Each row is a point on a landscape with many peaks, with its height.
From any point a climber steps to the highest of the 2 points nearest to it. It stops when none of these is higher. Distance is the straight distance between rows; heights are no part of it.
(126): [  -8  -58   34  -23   -4   -9   20   -8  -11  -12  -31  -17  -15  -19
   -8   33   26    0   -8   21   19  -34  -63 -106  -42   15]  height 766
(171): [-32  59   8 -12  64   0  15  71 -27  12 -10  35  32  38  30 -33 -17  55
  22  68   8 -51  -2  61 -12  44]  height 108
(249): [-13  17   5  -3  37 -22 -34  13 -20   0  36   3   2   0  17  -1  30 -21
 -54  51  17  -7 -31  42  -4  65]  height 449
(484): [ 11 -25  21  11  -8  -4  26 -34  43  26  24 -19 -20  10  -6  64 -17 -12
  13 -21   4  32  45 -24 -24  13]  height 478
(471): [-10 -23  -5 -17 -54   2  20  15   6 -23 -39   0   0 -26  -9 -15 -13  -7
  39 -38 -31 -18  45 -24  -8 -25]  height 545
(637): [-11 -23  33 -17 -16  11  23  27   5 -27 -17 -12  28   5 -28   5 -13   1
  23  17 -11  -1   3  -9 -34  32]  height 520
(132): [-41  18 -25 -27 -34  -9   4  28 -15 -23 -54  19  49 -51  38   2  23  17
  13  -6 -53 -50  47   2  -9  14]  height 470
(494): [ 12  45 -60  24  26  -2 -32   5   0  -3  56  -5 -10  54   7 -23  21 -19
 -12 -24   4  25  -9  47  17 -49]  height 624
(432): [ 15 -44 -16  12   2 -13 -39 -41 -14 -22   9   0 -15 -26 -25  14  12 -33
 -67 -21 -10  27 -89 -28   4 -25]  height 534
(590): [ 17  67 -66  26  25  42 -51 -48 -30 -25  49  13   9  53 -14 -18 -12 -24
 -11 -38   4  18 -46  63  15 -64]  height 469
(331): [ 71  67  -4  10  33  11 -34  37 -36  56  39  20   7   4  -4 -73 -44  21
  18 -13  57  12  39  52  82 -66]  height 36
(704): [ 56  -5 -53   1 -42  22   8  21  14 -19  31 -62 -19  53 -22 -67  -5 -54
  -5 -57 -13  74 -41 -14  19 -66]  height 350
(454): [-36 -19  36 -28 -11 -16  17  17 -18 -11 -45  16  14 -42  18  30  29  27
 -12  52 -17 -49 -50 -61 -37  38]  height 731
(525): [-20 -13   9 -14  69 -19 -44  47 -26  68 -22  26  -2 -47  49 -81 -16  28
   5  45  49 -38   8  45  44  39]  height 86
(49): [  10  -14   52   14    2  -31  -60  -30   -9   18  -11    8   16 -104
   15   27    9  -36  -56   23   -1   16   -6   -8   39   35]  height 710
(533): [  9  -4  18 -13  43  36 -35 -30 -24 -23   6  28   5   9 -27  -2 -33  31
 -37  46   8 -20 -81  23 -15   9]  height 414
(106): [ 30  19  31  12  31  24  -5 -50  -3  23  29  38  17  -5 -21  16 -51  58
  23  12  32  -9  46  48   9  21]  height 405
(325): [ 42  17  39   7  -9   2 -50 -13 -11  16  13   5  28 -51 -21 -29 -41 -28
  -9   3  -1  50  54  56  52  32]  height 559
(50): [  2 -19  41  -8 -25  18  69  -6  36   4  -8 -19  -4  30  -5  31   6  23
  51 -10   1   5  24  -6 -33   9]  height 454
(551): [-54  25 -49  48 -14 -22 -17 -19 -17 -51  12   3 -21  16  14  66  59 -43
 -42 -26 -59  32 -70 -13 -38 -30]  height 244
(94): [ 27  -2   0  25 -43  -8  39  -6  33  -6  30 -52  -3  20 -19  17  -6 -51
  24 -61   0  77  52  -8  16  -4]  height 620
(662): [  7   0 -59  -3 -32  -1   0   8  -2 -22  17 -20 -31  56  -2 -32  15 -45
 -13 -25  -7  36 -31  11  -3 -57]  height 457
(549): [-46  62 -10 -26   9  14  34  70  -5 -13 -13  22  20  80  34 -29  -8  49
  50  29 -26 -38  21  54 -27  17]  height 125
(229): [  0 -42 -19   9 -36  12   7 -11   5 -21  -7   1 -20  21 -14  23  22 -26
 -37 -23 -48  29 -82 -44 -22 -24]  height 452
(617): [-40 -44  17 -66 -47  21  51  62  12 -14 -75 -10  -9 -26  18 -43  22  -9
  31  11 -23 -54 -14 -69 -31  15]  height 713
(514): [ -41  -31   18  -48  -26  -13   57   24  -33  -17  -65   11   11  -41
   31  -15   30   18   19   22  -26  -70  -28 -111  -44   28]  height 816
(163): [-27  27 -25   4   3 -33 -24   8   7  10 -13  14  -7 -60  38 -23   1  12
   2  16  18 -54  65  47  35 -26]  height 459
(409): [-30 -28  19 -38 -62  14  37  61  -3  -9 -63   3  14 -33  -1 -68  -4 -18
  69  -7 -44 -37  36 -33 -16  12]  height 632
(613): [ 16 -48  22 -22  31   8  15 -24   5  15  -7 -10 -22  12 -17  25   3   8
   9  30  19 -40 -23 -44 -13  25]  height 655
(621): [  0  -1  36  -6  -4 -25 -34  -2 -13  22 -12  23  27 -74  19 -12  -9 -11
 -15  39   4  -1  47  36  27  50]  height 634
(624): [ 11 -21  40  -9  74   9  18 -48  -1  42  14   6 -10   5  10  36 -31  60
   2  58  38 -27 -12 -12  -9  37]  height 571
(596): [-19 -18 -28  22   3 -43  -5   2  26   1  18 -11 -27 -13  30  31  53 -40
 -23  -2  12  27  27   7   6  -8]  height 343
(386): [ 51 -11  46  -6 -35  55  14  27   9 -29   3 -36  15  67 -53 -40 -44 -37
  31 -19 -13  59 -33  10 -18   3]  height 532
(705): [ 45  11  61  26  24   7 -31 -59  12   9  24   7  22 -36 -34  61 -33  20
 -10  13  35  24  30  41  18  41]  height 448
(17): [-60  53 -32  -5 -30  -1  51  43   4 -22 -17   6  -5  67  25  -5   7  45
  71 -42 -25 -30  61  31 -36 -49]  height 182
(230): [-19  37  24  -7  66 -21 -26  69 -18  42   1  26  25   5  66 -33  -1  21
  -2  56  39 -45  41  61  29  57]  height 97
(138): [-81  52 -28 -16 -25   9  84  59   5  -4 -53   2  -2  61  34  -8   9  38
  58  15 -51 -53  34   5 -45   3]  height 149
(566): [ 34  -4  14  11  86  -2 -36 -46  -5  39  38  21  -2  15  -8  46 -15  34
 -40  47  58 -27 -11  33  24  25]  height 506
(370): [ 89   1  54  21 -10  44  19 -18  14 -27  29 -34   0  56 -70   2 -51 -42
   4 -24  -3  98 -34  -1  15  38]  height 642
(32): [-61  22 -56   9 -38 -13  38  27  19 -34 -13  -2 -10  41  10  17  30  29
  13 -49 -48 -22  29  -7 -27 -64]  height 234
(97): [ -3  37  46   0  52  26 -17 -14 -17 -31   8  31  41  26 -15  23 -38  28
 -24  76  -7  18 -92  47 -26  58]  height 383
(157): [ 76 -22  34  41 -14  16  16 -36  44   9  35 -61 -20  40 -50  20  -9 -57
  15 -32  16  88  11 -20  16  11]  height 838
(384): [-19  15  22   0   5  -2   3  12  -8   7 -22  13  10 -22  11   9   4  15
   6  29   7 -17  14  14 -10  60]  height 576
(542): [-54 -12 -11 -15  -9 -15 -14  21 -12  16 -44  34  21 -82  40 -31   8  22
  -7  24  -9 -59  29   5   4  14]  height 518
(207): [-36 -46 -22  -1 -60   8   3  -1   3 -47 -20  26  17 -10 -15   7  56 -31
 -24 -41 -53  -2 -74 -90 -23 -30]  height 396
(441): [-32  -6 -29  55  -5 -32  -2 -36  25 -19  24 -13 -26   0   8  64  66 -44
 -44 -20  -4  21 -31 -16  -9 -31]  height 288
(710): [ 30   6 -17 -12  32 -23 -37  21  -5  38  29   5  -6   0   0 -78 -16  15
  -6  -8  64  -2  18  19  64 -38]  height 57
(208): [-40   2   0   8  27 -33 -29  -5   1  20  26   0  -1 -30  44  37  56 -21
 -52  23  13 -10 -15  -6  -2  17]  height 402
(490): [ 49  -1   6   8  77  11 -76 -36 -26  17  23  31   7  -9 -26 -10 -33  23
 -44  32  38  10 -66  30  12  27]  height 453
(527): [ 25 -31  11  -4 -20  -9 -33 -25  -9   3 -14  -4  -4 -62  -7  10   7 -19
 -57  -3  -4  19 -18 -33  16  -8]  height 622
(260): [-15  16 -43 -13 -18   4 -22  -3 -23  -1  -6  11  28 -66  18 -49  -9   8
 -18 -20 -13 -20  48  24  47 -37]  height 393
(320): [ 61  -2 -24  -1 -62  37  25  -9  23 -27  27 -55  -4  44 -43  -3  -1 -55
  21 -67 -38  91  11 -20   7 -58]  height 464
(556): [ 39  87 -46  33   9  63 -31 -48 -35 -19  55  48  29  84 -47 -27 -35  30
  25 -40 -24  20 -26  74  22 -59]  height 373
(164): [ 44 -33  -4 -34  28  26  18 -17  -4  -2  -6  -5 -26  26 -44 -30 -65  51
   2 -17  14  -3 -32 -17   7 -26]  height 301
(688): [ -4 -36   1   4 -11 -14  52 -31  23  10 -11 -12 -26 -14   9  60  19  14
  13  -9  12 -24  14 -84 -55 -20]  height 318
(286): [-73  12 -30  20 -53  -8  44   0   9 -22 -37 -12 -23   8  19  71  56   6
  27 -41 -60 -20  30 -51 -35 -42]  height 289
(100): [  8  -3 -26 -12  55 -28 -68  40  -4  55   5   0 -21 -28  42 -65 -10 -14
 -25  23  60 -33   3  23  48  -1]  height 75
(718): [-47 -22 -61  14 -27 -44  31 -26  32  12 -14 -24 -33 -18  31  48  37  15
  17 -23 -11 -13  46 -45 -28 -38]  height 359
(728): [ 44 -14   9 -10   5  24  33 -28  10  10  -8  21 -11  -4 -37   2 -48  66
  38  -8  16 -10  34   9 -10  -4]  height 358
(134): [ 15  11  28  18  24   2 -19 -21   9 -14  35  -9   9  19 -16  46   3 -15
 -23  29  17  24  -2  39  -5  48]  height 504
(694): [  6 -41 -20  11 -12  -5  47 -36  37 -11  12 -30 -37  35 -21  55  11 -18
   4 -45  19  24  -9 -71 -15 -23]  height 386
(321): [-34 -37 -41   5 -74 -41  26   9  29   2 -26 -21 -22 -43  24  -4  37 -19
  13 -47 -18 -19  69 -43  -4 -35]  height 446
(553): [ 53  17  75   8  30 -18 -60  21 -14  47  28 -18   9 -17 -17 -50 -39 -38
   6  16  49  51  39  60  71  56]  height 501

Call two points neighbours if one is among the 2 nearest of the other. Go from one point of each pair to the other, from neighbour to neighbour, staying as high as possible. Name the lowest point that can't be avoided.
(134), (49): (688)
(494), (157): (704)
(126), (514): (454)
(134), (542): (97)
(49), (484): (50)
(126), (542): (132)

For each start below, name the point where the climber stops.
(533): (126)
(138): (514)
(710): (514)
